Each row is a point on a tangle of strands that fork and nearly touch. The rows are in no order.
Points whose rows are less than 78 apart are linked; no others are. Some points are linked to none.
Sali: [-13 -13 -12 -24 45 -37 21 -12 -3 43 -50 -4 48 30 18 -43 -11 16 77 13 57 -32 45 -60 -33 -7 15 29 -24 -53]
muz: [9 -11 -9 60 -12 8 -48 37 -20 -44 -16 39 -54 -17 -59 10 13 -7 -6 21 -20 -2 -1 61 29 23 23 -61 -5 24]
Nopil: [-38 49 29 30 -19 -1 -52 -9 23 38 57 47 3 26 18 3 50 -3 -14 3 -3 0 6 4 -4 26 -13 18 34 22]
tori: [-4 -3 24 -69 12 5 51 -25 14 23 40 -39 54 1 46 -39 -7 1 -18 -13 -12 34 -18 -52 -18 -34 -21 56 22 8]
Piz: [-2 -4 10 -37 10 19 42 -11 0 -3 29 -30 32 -12 29 5 -14 -4 -35 -11 -15 20 -11 -29 9 -33 -5 26 4 21]
kov: [-29 17 13 14 -7 -23 -54 1 15 43 35 41 18 33 -6 -31 46 -14 32 2 19 -26 34 -13 -15 25 15 7 14 -1]
Kivuz: [-13 -3 0 18 -4 1 -15 -3 0 7 23 17 6 3 -1 -2 14 -4 -9 14 -1 -17 24 -8 8 -3 14 -2 5 14]
Seku: [42 -72 -30 30 28 9 40 35 -36 -95 -96 -18 -75 -45 -63 45 -83 21 -9 41 32 -27 -6 34 27 3 15 -73 -59 8]
tadu: [-1 3 14 -52 2 18 44 -16 9 13 45 -32 41 -6 35 -12 -5 -8 -40 -21 -16 29 -15 -34 -5 -32 -18 42 17 16]
dil: [-2 -18 -11 28 2 -5 -18 9 -8 -9 4 17 -3 -1 -15 2 8 -6 2 14 11 -22 29 1 14 -2 20 -18 -3 16]
Muvad: [-46 55 38 12 -20 3 -46 -18 34 51 68 39 11 41 39 1 43 -7 -15 -3 -2 9 4 -7 -7 25 -9 44 41 20]
Lupar: [-27 1 7 2 7 -27 -31 -11 12 38 19 31 30 35 -1 -36 31 -10 48 6 34 -35 39 -36 -25 13 21 10 1 -13]
Vom: [-19 -1 8 -26 13 -2 15 -15 8 21 40 -16 44 9 30 -20 -2 -10 -12 2 13 4 10 -44 -8 -20 4 33 15 11]
Gapav: [7 7 5 68 -15 8 -72 51 -25 -54 -26 53 -65 -22 -72 0 18 -19 1 18 -31 0 -16 90 25 32 24 -68 -3 24]
dupuv: [-42 73 40 28 -45 16 -40 -25 34 31 56 31 -22 23 42 52 43 1 -43 -24 -25 30 -30 16 7 21 -33 43 48 10]
feliz: [-18 29 12 34 -12 -23 -82 15 7 18 19 58 -6 16 -29 -26 51 -14 40 11 4 -20 26 26 -7 38 20 -23 15 7]
Magod: [-32 55 34 46 -24 -8 -95 8 20 22 29 70 -25 13 -4 4 70 -9 2 8 -24 -1 2 52 13 35 -10 -9 34 17]
duzu: [3 3 -8 38 -4 -22 -64 19 -8 4 -6 48 -11 7 -41 -30 37 -12 50 5 20 -25 33 20 -5 36 32 -39 -1 -6]
bivo: [-13 46 15 -17 -30 37 20 -21 15 23 62 -21 14 4 43 31 3 -10 -52 -32 -33 42 -34 -2 0 -17 -23 48 27 14]
Daru: [40 -75 -38 7 34 13 66 27 -35 -90 -105 -33 -64 -54 -54 47 -97 26 -21 43 29 -22 -10 32 33 -12 4 -59 -68 8]
Vipi: [1 -25 -20 -4 37 -36 13 -1 -6 22 -53 -7 28 16 7 -27 -11 12 60 17 54 -40 44 -34 -24 -1 26 5 -23 -39]
Manop: [36 -33 -36 24 26 -36 -9 21 -29 -4 -94 -10 -5 -2 -16 -3 -20 26 75 23 50 -40 39 0 -25 39 27 -38 -41 -47]
bam: [-36 58 31 53 -32 13 -67 -9 28 12 33 56 -38 10 15 46 51 2 -32 -12 -33 24 -15 47 17 21 -27 5 41 20]
mes: [-37 27 31 -19 5 -6 -7 -28 19 57 73 15 44 48 38 -36 23 -14 -7 -2 15 5 10 -46 -28 3 0 58 31 7]
nanog: [28 37 6 -85 -51 49 61 -32 25 30 49 -71 11 3 25 8 -12 -12 -61 -68 -70 62 -78 5 -4 -54 -79 46 21 -16]
giti: [-41 84 38 15 -46 18 -23 -35 37 44 67 15 -19 31 56 44 34 -6 -41 -38 -23 35 -36 7 5 15 -39 61 54 5]
nak: [1 43 1 -38 -49 52 41 -27 15 0 44 -43 -10 -8 23 59 -20 -15 -67 -53 -68 53 -56 28 2 -43 -46 24 8 -1]
niz: [-15 -3 8 -7 9 -3 2 -13 5 16 36 5 33 13 20 -11 8 -5 -7 2 12 -11 18 -31 -4 -13 11 16 9 10]
Rusa: [-29 -13 -3 -21 35 -35 7 -19 12 44 -19 8 50 33 20 -53 1 1 67 8 51 -36 41 -63 -34 -4 18 32 -11 -40]
sibet: [7 44 17 -71 -31 35 51 -36 24 43 65 -51 28 11 47 -12 5 -15 -53 -49 -49 62 -61 -22 -7 -27 -48 68 32 1]
pako: [-11 13 2 74 -18 18 -76 45 -17 -63 -22 57 -74 -17 -61 24 20 -14 -31 15 -49 12 -31 105 34 21 4 -62 1 32]
Mog: [-29 -10 3 -9 20 -27 -11 -14 11 35 7 16 44 36 10 -38 13 -3 45 10 42 -30 37 -54 -27 0 19 22 5 -21]
Gonen: [11 47 3 -64 -62 50 51 -31 25 27 51 -61 -5 3 25 32 -15 -18 -59 -68 -71 61 -73 20 -1 -50 -63 41 18 -15]
pekam: [-21 -5 22 -63 33 -21 39 -26 13 37 38 -21 66 26 49 -62 0 -5 10 3 15 9 4 -66 -28 -26 -9 62 20 -6]
mef: [12 -27 -12 -34 16 23 54 -7 2 -27 6 -42 27 -34 12 14 -29 0 -40 -4 -19 18 -6 -19 22 -44 -6 5 -15 22]
lagat: [14 -12 -17 28 5 -38 -55 19 -23 -5 -57 29 -9 -1 -47 -30 28 0 99 -1 33 -33 35 9 -26 52 39 -48 -17 -39]
Lubo: [-34 50 21 42 -31 18 -40 -4 24 14 44 34 -27 11 19 48 39 -2 -42 -15 -30 19 -14 31 12 14 -25 15 34 23]
rapa: [-9 30 2 -16 -36 49 37 -21 7 -6 36 -31 -7 -13 16 63 -23 -16 -63 -37 -55 44 -41 20 8 -35 -26 17 4 16]
daki: [-38 66 38 49 -31 0 -90 -2 25 15 33 67 -38 9 10 31 71 -1 -15 -1 -30 11 -11 55 17 40 -20 7 42 17]
Loda: [13 -26 -36 -5 40 -34 22 2 -16 28 -84 -15 32 12 10 -23 -23 29 71 21 62 -37 48 -26 -33 5 21 8 -38 -54]
goz: [22 -53 -25 -38 26 14 71 3 -14 -61 -43 -46 -1 -52 -11 33 -58 7 -38 9 -13 5 -10 -2 36 -44 -6 -19 -41 22]
Tanud: [7 3 -12 34 -2 -38 -69 22 -19 3 -33 38 -11 -2 -48 -42 36 -12 85 -2 24 -27 33 26 -13 48 35 -46 -7 -23]
geb: [31 -70 -38 -6 31 17 65 20 -28 -86 -90 -31 -44 -57 -41 44 -88 19 -34 35 15 -14 -10 23 34 -26 0 -53 -65 14]
Kupo: [24 -60 -30 -23 31 16 73 7 -18 -69 -62 -38 -20 -51 -26 39 -77 12 -35 24 -4 -3 -8 9 34 -40 -2 -34 -51 16]
Lur: [15 -39 -19 -32 20 16 59 0 -8 -41 -18 -38 16 -42 3 21 -39 4 -36 7 -7 6 -5 -11 23 -42 -4 -10 -26 17]
Rogir: [12 -29 -13 28 5 -15 -17 18 -13 -16 -19 8 -10 -9 -28 -6 3 1 16 20 18 -36 31 0 13 4 28 -38 -14 0]
kina: [24 -38 -26 37 8 -13 -11 26 -25 -41 -44 11 -30 -17 -41 6 -9 5 25 25 26 -36 23 15 14 14 34 -54 -21 -1]
gigo: [31 -33 -41 16 35 -37 11 17 -27 13 -102 -17 15 5 0 -9 -32 35 78 28 56 -36 42 -14 -32 24 24 -14 -50 -56]
Musi: [1 25 30 -78 -7 13 53 -32 17 49 74 -38 51 19 53 -55 6 -5 -40 -33 -24 49 -45 -55 -26 -21 -35 80 42 1]
nafe: [0 -13 -10 2 -5 29 30 -4 -5 -30 16 -18 -4 -25 -6 44 -21 -5 -48 -1 -30 10 -6 6 20 -26 6 -9 -12 33]
nad: [23 -40 -23 43 4 2 -10 28 -25 -52 -33 7 -43 -22 -50 16 -14 3 -2 23 4 -26 14 28 29 5 31 -57 -22 14]
pigot: [46 -42 -35 31 23 -35 -10 34 -32 -33 -99 -9 -27 -10 -30 4 -25 26 74 22 46 -36 33 18 -18 42 33 -58 -44 -35]
boma: [42 -55 -33 40 17 -11 -2 41 -35 -70 -77 -1 -61 -27 -56 15 -36 12 29 35 23 -30 3 32 17 26 30 -78 -37 -9]
tozub: [-6 -6 29 -81 26 -12 63 -29 19 34 45 -38 64 13 55 -69 3 2 -8 -12 -8 30 -22 -69 -26 -38 -29 67 31 -4]
Naf: [45 -68 -31 40 20 -1 18 41 -41 -82 -82 -7 -69 -35 -63 27 -54 18 4 33 24 -29 -2 36 27 15 24 -76 -48 0]
suvi: [14 -30 -20 21 18 -25 -14 7 -10 -4 -37 5 6 1 -13 -14 -6 10 45 18 40 -40 39 -17 -4 9 32 -27 -16 -16]
rotid: [47 -45 -24 46 10 -19 -23 43 -40 -60 -78 7 -53 -25 -57 0 -21 9 55 24 25 -31 13 41 7 40 40 -82 -32 -17]
nuliv: [-23 10 20 -37 14 -1 22 -25 11 34 54 -7 52 22 46 -34 8 -12 -5 -3 10 7 9 -53 -22 -17 3 51 25 6]
dirik: [-26 63 31 1 -40 35 1 -26 21 40 66 0 3 21 47 37 14 -7 -50 -32 -30 40 -35 -2 0 -1 -31 57 41 11]
fime: [15 -29 -15 57 -4 8 -22 30 -25 -53 -19 25 -49 -23 -59 24 -4 -3 -12 20 -10 -14 9 42 28 4 24 -64 -14 25]
fer: [-49 46 38 3 -15 -10 -26 -28 26 59 75 30 28 48 42 -16 35 -8 -15 -1 5 5 4 -30 -20 20 -5 52 34 13]
Liv: [21 49 13 -83 -48 40 55 -35 33 55 63 -64 20 21 42 -18 5 -5 -52 -74 -61 70 -85 -9 -11 -43 -77 71 37 -17]
kosaf: [12 -38 -5 -61 46 -15 62 -3 3 -3 -28 -38 42 -18 33 -28 -36 13 -1 14 12 9 14 -43 8 -43 -11 30 -10 -9]
Lala: [44 -36 -30 37 14 -31 -36 41 -37 -39 -83 6 -36 -17 -46 -10 -11 13 77 16 31 -35 24 30 -7 49 39 -74 -28 -31]
lun: [-27 45 27 42 -21 -11 -89 10 18 33 32 70 -4 21 -12 -18 64 -11 16 7 -6 -11 18 32 2 37 2 -6 31 11]
loven: [-8 28 8 -13 -20 38 24 -14 10 3 48 -21 11 0 28 41 -2 -10 -57 -24 -38 31 -25 0 8 -22 -18 28 8 24]
Tarer: [16 -26 -21 26 10 -35 -34 18 -18 -5 -54 17 -2 -4 -31 -20 14 10 83 9 42 -39 32 -3 -15 34 34 -40 -22 -33]
buzef: [23 -3 14 -91 6 6 72 -23 24 25 49 -63 50 -3 36 -44 -1 8 -40 -39 -41 54 -46 -47 -18 -43 -54 53 22 2]

Follow the links from the first point to the second, and from the first to the third. Name the last point that the two ways share.
Piz; suvi; fer -> nuliv
tozub; Kivuz; Nopil -> nuliv
fer; lagat; nad -> Rogir
Gapav; duzu; niz -> Rogir

A fork is a point with three links, a tip a point with one. Leave the first point through the second and follow the links. Name the first fork or tip that comes.
pigot; Manop -> kov
lun; feliz -> Rogir
mef; Piz -> nuliv
rapa; nak -> sibet
nad; fime -> pako

Name the points in between on the shortest way along the links from the first point to the second, in order.
dirik; nanog -> bivo > loven > rapa > nak > Gonen
fime; tozub -> nad > kina > Rogir > dil > Kivuz > niz > Vom > nuliv > pekam
mes; geb -> nuliv > pekam > tozub > tori > tadu > Piz > mef > Lur > goz > Kupo
rotid; goz -> boma > Naf > Seku > Daru > geb > Kupo
Rusa; Manop -> Sali > Vipi > Loda > gigo
daki; rapa -> bam > Lubo > dupuv > giti > dirik > bivo > loven
